Points on a hilly landscape, in no order, each with its height.
A climber steps from a point to the highest of its 2 nearest points, and stops where none of them is higher. Distance is the straight distance between rows; heights are no part of it.
Q24: [ -9  15  12  -7  24  36  -5 -22  -8  -3  32  22   3   9  -1   9  13   0
  15  -2  42]  h=455
Q981: [-18  13 -35  -8   1 -40  10  -5   0  19   7 -10  16  31   8 -53   5  19
 -15   7 -13]  h=39
Q813: [ 23 -19   9  11 -22  -9   1   4 -13   8 -18   1 -16 -15  17  18   2 -23
  11  10  -7]  h=279
Q754: [ -7  26  -8  11 -31  11  -4 -20  -4 -16   3  14  22  -4 -12  -5  11   7
  -4  -9  17]  h=333
Q281: [  3 -12 -25  -7 -15 -41  10  -1  -4   9 -17   5  18   3  -2 -15 -15   0
   7  12 -29]  h=69
Q283: [  7 -18   9 -16  41  25  -5 -10   0   6   9  32   7   4   1  19  -5   7
  24  10  24]  h=569
Q841: [  4  -4  -9  -7  29  25 -18  -3  19 -21  -3  18  14  -1 -16  20  -7  19
   1   7   6]  h=515
Q349: [  9 -23  -3  -9 -17 -52  18  10  13  -6 -10 -21 -18   3  14  -5  -3 -24
   5  24 -43]  h=99
Q894: [-21  10  18 -20  35  13   7 -15  10  -5  27  19  24   9 -19  18  -3  15
  12 -19   8]  h=514
Q240: [ -2  -9 -33 -11  -9 -36   6 -14  -2  10 -21  18  28   3  -9 -30 -19  16
   5   7 -21]  h=63
Q375: [  0  14  11   5 -11  16  -8 -20  -9   6  13  25  12  -3   0   1  13   1
   7 -11  32]  h=402
Q252: [ 18 -16 -10   7 -17  -9   8  16   2  -8 -15 -11  -7  -7   2  17  -8 -20
   2  24 -29]  h=398
Q968: [ -7  -4 -37 -13  19 -26   4  12   6  15  -4 -11   9  13  -9 -35 -12   9
 -13  17 -25]  h=473
Q784: [ 11 -11   4   6 -16  -3  11  19   4 -10 -10 -28 -30  -3  11  13   1 -29
  -9  18 -27]  h=339
Q823: [ -5  12   0   4  15  31 -12 -10  11 -19   8  16  10   2  -9  24   7   9
   2   2  19]  h=543
Q369: [-13  19  15   8  -3   7  10  10  15 -18  13 -18   2  -2 -19  27   2  -5
  -9 -21 -19]  h=345
Q273: [ 16 -21  -9   1  -5 -21   4  17 -12  15 -19 -11 -19  -1  22  -9  -9  -9
   2  17 -12]  h=194
Q944: [ -1  -5  39   1  25  16   6   9   8   3  24  -6 -17   2   1  37   7 -23
  14 -14  -2]  h=385
Q246: [  3   9 -11  18   4  36  -7  15   9 -22  -3 -12  -4  -4  -9  25   2   0
 -13  14   3]  h=595
Q95: [-15   0  46 -12  29   3   8   1  -3  17  33  -2  -5   7   2  18   5 -10
  16 -28   8]  h=307
Q766: [ -5   3   0  -1  -4  -9  -2   3 -20  24  -9   1  -4   3  17 -31  -3  17
  -6 -14  19]  h=304
Q644: [-27  25  -6  -3   4  -1   9  11   2   2   8 -18   5   8 -14 -19  -7  19
 -23 -21  -9]  h=403
Q44: [ -9  -2  40 -10  14 -10   1   3  -7  23  16  -4  -6   3  14   3   4   3
   8 -34  11]  h=270
Q619: [ -3   6   1   8  14  26   2  32   4  -3   2 -30 -21   0  -4   7  -5  -3
 -23   0  -8]  h=572
Q237: [-24  24   4   1   5   0  12  15  12 -11  12 -26   5   3 -22   2  -6  10
 -21 -23 -22]  h=377
Q445: [ 11 -27  13  -9 -27 -59  20  -3   2  -5 -18 -16 -25 -10  23  -1   3 -21
  13  10 -27]  h=127
Q178: [-23  15 -17  -9  -4 -47  15   1  -7  13   5 -14  10  19   5 -43  -2  20
  -8 -12 -10]  h=50
Q711: [-12  14  41   5 -13  -9   4  -4   0   0  20 -15 -12  -3   0  11  15 -14
  -1 -34  -1]  h=439
Q777: [ -7  -6  14 -22  37  14   3 -16   3   4  19  29  19   6  -9  16  -4  12
  22  -7  16]  h=537
Q265: [ 13  -1 -34  17 -16  27 -12 -10   0 -25 -21   8  11  -5   1   4  -2   3
  -5  32   7]  h=586
Q852: [ 13 -13  11   5  25  25  -6  14  12  -4   5   7  -7  -3  -4  42   0 -10
  16  11   6]  h=483
Q296: [ -7  25 -24  13 -26  24  -3  -7 -10  -9   1  -3   5   5  -1 -26   6   8
 -21   5  17]  h=504
Q73: [-14  28  30   7 -11   6   0 -10   0   1  30  -1   7   0 -10  11  18  -9
   3 -31  15]  h=539
Q994: [  2   1  23   8  16  20   2   7  13 -10  18   1  -6  -2  -6  48   8 -20
  16  -2  -1]  h=430
Q718: [ -3  -9 -37 -19  32  -4  -3  14   9   9  -9  -8   7   1 -22 -33 -19  18
 -14  14 -19]  h=513
Q957: [ 10 -23   6  -8   2 -34   6  15  -5  14 -17  -7 -10  -6  10  -4 -14   1
   8  -4 -18]  h=166
Q999: [-18  17  19  -7  28  24   4 -13   3  -9  34  13  11   7 -12  26   9  -2
  17 -10  21]  h=486
Q594: [ -8  -4  52   4  -9 -11   8  -2   9  -6   8 -21 -32  -7   4  21  19 -26
   1 -24 -12]  h=358
Q648: [ 17  -8   6  13 -22  -2  -4  -7 -12   8 -11  16   2 -12   8  18   6 -14
  13   4   6]  h=324
Q91: [ -5  16  10  16  12  38  -2  18   7 -11  10 -16 -11  -1  -5  24   7  -3
 -15  -5   6]  h=687
Q277: [  2  18  -1  16 -43  -4  -1 -17 -11  -5   3   9  14 -10  -5   4  13 -11
   3  -7  11]  h=298
Q508: [-16  26  11   4  -5  14   1  -5   5  -7  15   3  14   0 -15   9   7  10
  -6 -22   9]  h=655
Q121: [  7   5  -3  11 -14  17  -8 -13  -5  -2  -5  21  11  -8   0  10   7   1
   6   3  19]  h=368
Q433: [ -5  -5  12  -1 -14 -23  18  14  10 -14  -3 -39 -33   2  12   0   5 -24
 -13   8 -32]  h=283
Q772: [ 13 -14 -35 -11  26  18 -22  -6  16 -18 -19  14  13  -8 -18 -17 -21  27
  -5  16  -6]  h=587
Q947: [ -4  -1  20  -1   7  -3  -3   9 -12  24   0  -3 -10  -1  15  -9  -1   9
  -3 -21  14]  h=265
Q569: [ 14 -30  18 -15  27  -8  -3  19   8  20  -5  12   2  -7  -7  20 -18   3
  18  -4 -10]  h=689
Q500: [ -7  19  11  -8   5  25  -8 -32  -6  -2  26  32  17   5  -5  -5  14   8
  10 -13  41]  h=431
Q12: [  7 -17 -34 -22  36  11 -17  14  18  -5 -14   1   8 -11 -30 -23 -24  24
  -7  15 -15]  h=554
Q232: [ 17  -9  -4  14  -4  29 -16   3 -24  27 -15  11 -16  -4  28 -16   4   3
  -6   9  37]  h=264
Q842: [  7   2  21  10 -49 -31   7 -14 -11  -8  -3 -15 -20 -14  12   3  19 -33
   1  -2 -10]  h=206
Q942: [ -4  11 -13   5 -22  -9  -2  -1 -25  19  -6  -3  -3   7  19 -43   4   8
  -8  -3  23]  h=346
Q580: [-10  -9  36   0 -21 -23  17   2   8 -16  -5 -34 -40  -8   9   7  16 -26
  -8  -9 -19]  h=286
Q385: [ 15  -7 -27   5   9  28 -25 -15  11 -28 -22  20  12  -4  -4   5  -6  18
  -1  21  10]  h=633
Q214: [-16   8 -20  -8  12 -10   8  12   0   8  -3 -13   4   7 -10 -25 -14  15
 -18  -4 -14]  h=432
Q932: [  4 -11  15   0 -42 -50  18 -11  -3  -9  -9 -20 -27 -10  25  -6  15 -28
   5   8 -17]  h=161
Q965: [  7  -2 -21   8 -13   4   0   2   4 -16 -15   4  14  -8 -12  15  -7   0
   0  17 -11]  h=408
Q687: [ 10  10  -7  20 -21  37 -16  -4 -20   9  -5   8  -8  -4  15 -15  12   0
 -11   7  41]  h=302
Q646: [-11  -7  48  -7  28   0   7  14  10   8  20 -15 -16   2   1  23   1  -8
   5 -31 -11]  h=342
Q373: [ -7   3 -47  -4  -2 -30   3 -18  -2  21  -7   7  20  28  11 -60   0  16
 -11  21  -8]  h=30
Q639: [ 21 -13 -35  -3  20  26 -30 -25  12 -27 -24  23  13  -4  -2 -19 -18  30
  -2  13   3]  h=608
Q857: [  0  16 -27  15 -16  32 -12 -15   0 -24 -10   7  10  -1  -4  -8   4  14
 -13  12  15]  h=545
Q391: [ 11 -18  22  -3   9  -9   2  13   6  10  -4   3  -4  -7  -2  25  -9  -6
  13  -9 -14]  h=588
Q566: [  8  16  13  18 -52 -16   1 -15 -13  -7   6  -8  -4 -12   1   5  18 -29
  -1  -8   1]  h=249
Q637: [ 10  -8  12   3   1  14 -12  -4 -21  30  -5  19  -5  -4  22 -11   4   5
   5  -5  35]  h=230
Q792: [  7 -25  19 -19  39   8  -3   6   2  23   4  23   8   1   0  16 -13   7
  20  -3  10]  h=631
Q287: [  7 -18 -14 -10 -15 -58  16   6   5   2 -12  -8   5   1   0  -6 -13 -10
  11  13 -44]  h=80
Q261: [  6  -3  -5   7   3  11   3  26   9 -11  -4 -21 -10  -5 -11  20  -9 -10
 -10  10 -20]  h=502
Q427: [ 26 -26  -1   5 -22 -22   3   8 -20  14 -24  -5 -24  -9  32  -2  -1 -20
   8  21  -6]  h=232
Q949: [-11  20 -35   5 -14  12   0  -9 -11   2  -2   0   6  17   4 -52   1  17
 -22   7  11]  h=460
Q584: [  9 -17   4 -11  41  24 -12   4  14  -6   5  20   7   1  -9  31  -7   6
  18  14  13]  h=534
Q38: [ -1 -21   9 -18  19 -37   3  15  -2  24 -12  -1   1  -4   4 -12 -20  18
   6 -20 -11]  h=150
Q129: [-12  20 -29   4 -24 -13   4  -4 -15  12   2  -8   6  22  16 -53   9   6
 -15   8  10]  h=409
Q104: [-16   8 -27 -11  -7 -35  11 -10  -4  11  -8   3  22  12  -9 -36 -12  19
  -5  -4 -18]  h=59
Q741: [-14  29   4   5   4  32  -9 -15   8 -21  20  12  14   4 -13  13  15  12
  -4 -12  24]  h=582
Q626: [ 17 -15 -13   4  -1   4  -1  25  14 -17 -10 -11   1 -11 -20  28 -14  -9
   1  22 -26]  h=454
Q919: [ 13  10  -7  22 -17  36 -20 -15 -11  -8  -1  17   0  -7   6  11  18  -6
   1  13  36]  h=337

Call two points neighbours if one is among the 2 nearest of the other. Go from one point of each pair to the other, from neighbour to neighbour, staying as high as possible. Name the lowest point that can't be avoided.
Q91 / Q508 -> Q369
Q508 / Q569 -> Q841
Q385 / Q91 -> Q965

Where does a climber stop that starts at each point below?
Q281 -> Q283
Q637 -> Q385
Q237 -> Q385
Q433 -> Q91
Q754 -> Q283
